Points on a hilly landscape, in no order, each with its height.
A ball rolls from a point to the lowest of its 2 nearest points, and stops where none of them is lower. Distance is the straight distance between rows; heights are no part of it.
soget h=306: [  4  -7 -12 -10 -19 -20 -16   0   9 -18  -1 -25  16  38  34 -28  37 -11
  -4  11   6 -13  17  -6 -19]
Tuv h=491: [ 12  26  -3  -2  -2   6 -22  38  20   0  12 -10   6 -30  16  -8   5   6
  12   1  11 -17 -26  15  13]
buzu h=421: [ 13  -5   1 -19  -8 -11  16 -23 -13  -5 -21   0  -7  16 -27 -38 -17  13
  24  15  -8  26 -34   5   0]
suk h=467: [-30  31 -15   6 -11 -12 -21 -31   9 -12 -12 -15  -9  14  38  29  32  25
 -27  19 -21  36  21  -2  -8]
Kuve h=447: [-16 -25  28 -15  -2   9  32 -29  -4  -7 -10  25  -4   1 -48  11 -28 -14
   4  -4  20   0 -35 -10  -5]
saz h=178: [ 13 -30  21   4  16   0 -16  -5  15  -4 -11  -5   6  45  -2 -19 -10 -23
  27  21   6 -25 -12  21  -3]
fek h=569: [-22  15 -11 -22 -12 -27 -24 -18  -5   9 -20  10 -48  19 -19  -6 -20   7
   1  39 -29   8 -15  -5   0]
gep h=443: [-21   0 -13   8  24  19  37 -15  -8  16  15  19   5 -36  21  -2  16  16
 -20 -47  35  33  15  -8  -8]
rika h=499: [-13  -7  -1  11  42 -24   9  -2  -4  11  -7  12  20 -21  21 -38 -20  40
   3  -8   1   6  10  39 -25]
Febe h=346: [  7  29 -16  -7  21   8  18 -18 -12  -1 -12  24 -18 -22 -14 -12  -1  14
   0 -16   9  38  -1  29  15]
Terat h=290: [  4   4 -11   7 -49  -2  15  -4 -21  -1 -20 -17   7  11  -3 -14   3   6
  -3 -16  -8  14 -37 -34 -13]
sonez h=210: [  8 -11 -19  21 -52   9   9  17 -13 -10 -13 -36  26  27  12   9  19  -3
 -16 -12 -17   0 -12 -46 -17]
gafa h=357: [ 17  16  -2  26  34  38   4   4   4  26   1  16  11 -13  -2  -5  -2   5
  26 -26  30   7 -39  21  18]
munod h=98: [ 10   3   2  16 -35   1 -11 -17 -10 -30 -30 -28  17  28  10  27  15   4
 -19   5 -33  13   2 -16 -16]
zuk h=484: [ -7   8  -6  -6  28  19  20 -12   8  -3   8   5   9 -40  35  14  23  11
 -22 -14   7  44  43   5   9]
sov h=545: [-23   1   0  10   7  34   3 -20  11  -1  16 -22  -7   2  19  24  17  28
  -6  25 -26  72   9 -19  19]
rifu h=700: [ -9  17  17 -22  -1   2 -14  30  39  -8  46  12 -27 -44  -3  11   1  -3
 -13  27  -3 -44  41  28   4]
meda h=392: [-26   5 -20  -8  19  15  32 -21  -3  13   8  24 -20 -21 -11  -4   5  16
   1 -14  23  36 -18   0  13]
Kevu h=272: [ -2  38 -30 -22 -44 -30 -30  34  -8   1  11 -12 -21 -23  12  16  13  -8
 -22  -3  -8 -15  19 -40  -3]
mip h=374: [ -6 -20  29  17 -17  -2  -2  -4   3  -4  -9  13 -17  33 -21  43 -29 -36
   1   8   1 -29 -36 -17  11]
tugu h=505: [ 14  -5   5  49 -21 -25  -5 -15 -29   0 -38   1   5  37   4  -1 -18  10
   2 -15 -21   5 -39  10 -14]
gelib h=114: [-27  20 -22   8 -17 -12 -16  20   2   3  28  -9  -5  21  28   8  42  -8
  -2   7  21 -18 -30 -15   9]
kopa h=367: [ -4  30 -52  14 -14   8  -7   6 -18  18  -3 -13 -15 -26  33   7  19  39
 -13 -18 -15  42   8 -27  14]
nazad h=687: [  1 -33  27 -16  34   8  13  19  25  11  31 -16  45 -11 -11 -20 -10   7
  38   8  10 -12 -17  11 -16]
Bokor h=126: [ 31  35   0  -3  -5  -3  -6  16 -25  -1 -22  27 -12 -56 -22  -6 -19   7
  -7 -28   7  -6 -12  15  10]
gavo h=267: [  2   4  -3  37   6 -20 -25  15  -4  -9   7   4   3  12  28  43  14 -16
 -26 -11   0 -30  33  22  10]
Nopo h=790: [ 15 -31  11  -5   3  -7  -9   4  27 -12  29  10  -7  19 -13 -13   6 -39
   7   5   9 -74  31   1  -9]
nok h=753: [  2 -39  -2   4   8 -14   8  15   4   3  14 -12  36  11  15 -10   5 -10
  -1  -5  12 -35  24  -3 -12]
tobe h=436: [ 23  25 -13  34   8   8 -25  44   3  24   7   3  10  -9   9   5   5 -12
   6 -22  18 -22  -8  25  14]
zuru h=149: [ 15  29  14 -14  -3  20 -34  15  24   3   4  -4 -14  16 -17   8   2 -30
  25  31   6  -8 -40  10  23]
lok h=358: [ -7 -34  38  21 -19 -15  -4  12   7 -14  15   1   9  37  -4  25 -17 -27
  13   5   7 -42 -42 -12  -1]
Gozi h=456: [ 17   5  -5  11  28 -21  20 -18 -12  17 -15   4  19 -10  13 -53  -3  41
   6 -17  -5  25  27  39 -19]
zonu h=675: [ 15  28  11 -35  -5  -7 -22  32  12  -4  22   8 -11 -53  -2  -5  -1 -17
 -17   3   2 -23  50   3  -7]
Kezu h=407: [ -8 -24  14 -17  -9  13  36 -19  -8  -7  -6   5   6  -7 -17  13 -11 -12
 -11  -5   3   6  -6 -19   2]
Kis h=199: [ -3 -17  13  32  -7 -17 -15  10   6 -20  14 -12  15  19  28  41  10 -10
  -9   6  -3 -27   8  10  19]
Vumuk h=198: [-13  16 -21   6 -29 -20 -17  31  -3  -1  24  -4 -12  -6  17  33  20 -20
 -16  -8  15 -33  -6 -22  18]
tud h=195: [ 35 -28  -2   5 -11   6   6  -6 -27  -1 -29  -3  11  15 -22  -1 -15 -22
  -9 -15 -18 -11  43  -6  -6]
nup h=788: [ -6 -49   2  13  21 -17 -17  -6  10 -17  17  11  -1  21  15  -8  18 -31
 -11  -4   8 -56  48   7 -15]
libek h=654: [ -6 -36  19  -7  16  -3  19  25   9  16  29 -12  46 -21  -2 -14 -17  33
  36  -9  11   8 -35 -15 -21]
Kura h=327: [  2 -32  25  22 -28   7   5 -15  -8 -16 -27  -2 -11  40 -27  34 -28 -20
 -14   6 -31 -18 -16 -20  -3]
fum h=285: [ 24 -31 -27  13 -15 -11   8  -2 -40   8 -34 -10  -1  24 -29 -24 -21   8
 -19  -9 -45  -3  42 -17 -16]
vad h=525: [-50 -23  35 -23  41  -8  10 -16  30  -1  21  28 -16  -5   5  -1 -16   0
  -1  26  19 -11 -10  11 -23]
pumin h=295: [-24 -10  19 -12   1  14  15   0  24 -20  32  -7  16  10  18  15  30 -21
   6   8  33   2 -11 -11   8]
rof h=579: [  4 -15   3  -1  27 -29 -12  -7  -6   4 -22  24 -22  -6  -4 -22 -44   0
  -7   8 -27 -33  28  28 -19]
sifam h=395: [ -7  21 -13  18 -13 -11 -10 -21 -26 -14 -19  10  -9   8  15  15  21  -4
 -55 -21  -6  16  49  -5 -20]
Favad h=439: [-13 -21  -9 -29   2  30  25   7   5  34  19   1 -12  15 -42  16 -12 -32
  22  22   9  -6  12 -26  18]
Nitog h=221: [  8  52   5   1  10  15 -34  -2  16   1  -8   4 -17  10   4  13  11  -9
  16  20   9  11 -35  21  22]
Papiz h=722: [ -3  12  23 -36 -17   7  -2  23  37 -20  35   6 -12 -41  -2  35  -2 -14
   6  20   2 -26   4   0  25]
Tol h=646: [ 12   5  -6 -23  15   2 -11  20  -3   8   8   4   2 -17  -3 -20  -4 -17
  -9  -2   8  -6  54   5 -11]
ved h=284: [ 34  37 -35 -10  -8   1 -13  31 -15  16 -15 -12  -9 -38  -8 -37  -6  33
  21  -7 -17  18 -13   7  20]
numon h=534: [ 11  25   2 -16 -22 -17 -34  22  15 -14  -1 -22  11 -12  20   2  12   1
   6  20 -15  -8 -12   3  14]
fupo h=460: [ 28 -12  17  45  -8   2   0   2  -7   6 -17 -12  29  25   6   2 -17   4
  25 -17  -7  15 -46   8   0]
ralen h=39: [ 13   3  18 -11   3  19  -2  -1  17   3  -7   1  -3  28 -27  -7  -2 -38
  30  16  20 -20 -35   4   7]
Nevuv h=355: [-13 -20  36  -9  -6   6   3   0  19 -19  15  -1  10 -15   8  30  -4  -5
   5   6  10   8 -31 -12   8]
koz h=416: [ -3  -6  11  40   8  12  13  -4  -3  14   0   2  17   4  17   4  -8  11
  17 -20  14  22 -40   1   7]
bifo h=611: [  1  -4  12 -19  32 -13 -13  -7   6  -6 -11  24 -14 -23  -3 -19 -15  -8
 -16   0  -3 -29  43  27 -17]
zibi h=469: [ 19  -9   6 -17  19   1  24 -23  -7  -2 -18  17 -18   8 -58 -12 -37   5
  24   5 -13  25 -18  30  18]
nepo h=568: [ -9   3   1   3  -3  31  10  -9  19   7  25 -24  10   4  36   2  23  28
  10   4  -1  59 -14 -27  14]
Pata h=543: [-46 -11   6  -7  44 -16  14 -13   8   8   5  29  -3 -23  21 -19  -6  20
 -11   6  17   7   7  24 -28]
gaz h=214: [-26  -2  -5  -7  -5 -14  -9  -2  15 -22  35 -13   7  26  40   2  51 -18
  -3  16  22 -23  14  -1   2]
kod h=294: [ 19  41  -9  11  33  32  -7  -8  -4  13 -15  23 -18 -13 -12   4  -2   5
  17  -5  12  21 -17  39  33]
todok h=487: [-41 -21  42 -16  23  -9  21 -35   7 -11   2  35 -14   2 -16   4 -23  -7
  -2   4  26 -10 -36   0 -20]
zuza h=314: [  1  17   5 -16  34  22   3   5   3  22  -2  26  -9 -26 -40 -16 -14 -12
   5  -8  29 -17   1  30  -3]
fuvov h=274: [ 16 -16   3  12 -25  10   8 -13 -15  -2 -33  -1  -8  18 -33  30 -24 -20
 -15   1 -35 -17  21 -18  13]
fud h=497: [-26  24  -4 -11 -23 -25 -30  -9  17 -29   5 -21  -2   3  38  24  29  10
 -16  25  -9  12  -3  -6  -3]
vitav h=350: [ 16  12 -31   8  -6 -10   3  14 -32  23 -13 -11   4 -10  -4 -22 -12  25
   7 -12 -12  23   3   0   3]
netu h=542: [ -8 -38   4   7  27  -7  11 -16 -10   8 -15  13 -15   5 -24   2 -48   7
  -2  19 -37  -3  30  12   6]
Sagek h=437: [-27  18 -15  -1  -7  -3  13 -44 -11 -11 -16   3 -20  15  16   1  30  16
 -42   4 -11  38  23  -5 -16]
des h=225: [ 14  46   3 -10   8   9 -14  13 -13   4 -12  36 -17 -31 -21 -15   3 -23
 -15 -22  34 -18  -5  20 -11]
Vuko h=280: [  1 -24  42  19 -31 -21 -11   4  11 -46  18 -27  27  25  21  28  14 -10
   8   9  -1 -24 -20  -5   6]
lika h=354: [  7 -12 -10  -1 -34  -7  30 -20 -26   2 -21 -11   8  38 -25 -47   3  12
   8 -15   0  16 -38 -25 -26]
Gukez h=333: [  6  13  -6  30  10 -19 -24  -7 -16  -1 -16  13   2  22  31  16  17 -16
 -30 -26  14 -10  30  13 -10]
rimad h=324: [ -9  39 -37 -22 -31 -12 -10  11 -22   1  -4 -13 -20 -31  14   7  24  12
 -24 -12   0  30  17 -34  -1]
latem h=507: [  3 -29  18 -22  31   4  16 -21   0   9  -7  16 -10   1 -43 -15 -41  -2
  24  21 -17   1   6  15   4]
vun h=399: [  5  12 -33  15   7  -3  20  -1 -18  27   0  -5  10 -14  14 -41  10  36
   8 -27   7  36   2   6  -1]
Loka h=518: [  1  14 -18  21  12  21  -7 -10   4   2   0 -15  10 -15  37  37  17  29
 -13   5 -25  54  42   5  20]
femo h=193: [  8   8 -10   9 -38 -13 -23 -21   2 -35 -25 -32  16  40  22   5  42  -1
 -26   3 -23  -2  26 -20 -27]
Sem h=212: [ 43  34 -14 -11   3  18  -6  25 -10   5 -14   9 -13 -51 -26 -20 -22  23
  24 -19   1   7 -27   9  24]
Zit h=384: [-10   3  -1 -25  37  41   6   6  18  33  19  13 -10  -5 -38   3  -5 -26
  18  20  21 -14  13  16  15]
lef h=745: [ 16  17   1 -39 -20  20  -4  18  16  -5  22 -11  -4  -9 -20  20  17 -40
   3   9  14 -31  16 -19  23]
som h=720: [  0 -45  17  -3  37  -6  12  16  18  13  21  -4  45  -4  -6 -19  -4   2
  20 -12  10 -39  11  21 -24]
Nupe h=345: [ 10 -28 -31  21 -10   7  30  -7 -35   4 -23 -26   6  36 -22 -29  -8  24
 -13   1 -48  28  35 -13 -17]
Retev h=624: [  2 -29   3  -8   3  10  33  13   2  18  19 -28  41 -18   8 -23 -12  44
  36 -11  -2  42 -20 -22  -6]
Gakeb h=539: [-14  12  -7  24 -16 -17  -9 -18 -26   3 -28  11 -27  24  -9  13 -18  11
  -7   4 -22   9 -36   2   6]
noto h=596: [-16 -15 -11  -9 -17  16  20  12   1   8  24 -23  15 -30  21 -11  -1  44
  13  -3  -3  44 -20 -46   5]
nug h=768: [  9  -4   4 -38  -9   1  -7   3  23 -14  18   6 -25   9 -19  -2  11 -45
  -2  16  14 -58  26 -19  -3]

Where does a ball stop that starts at each point below?
Pata | Bokor
latem | munod
rifu | munod
suk | Kis
nok | kod
noto | kod
kopa | gelib
numon | kod
Favad | Bokor
fek | munod

Call two points neighbours if one is among the 2 nearest of the other. Go from one point of each pair to the other, from neighbour to neighbour, staying as low as possible. Name the highest point that can't be avoided.
tud / ralen | mip
kod / Kis | lok
munod / gaz | soget
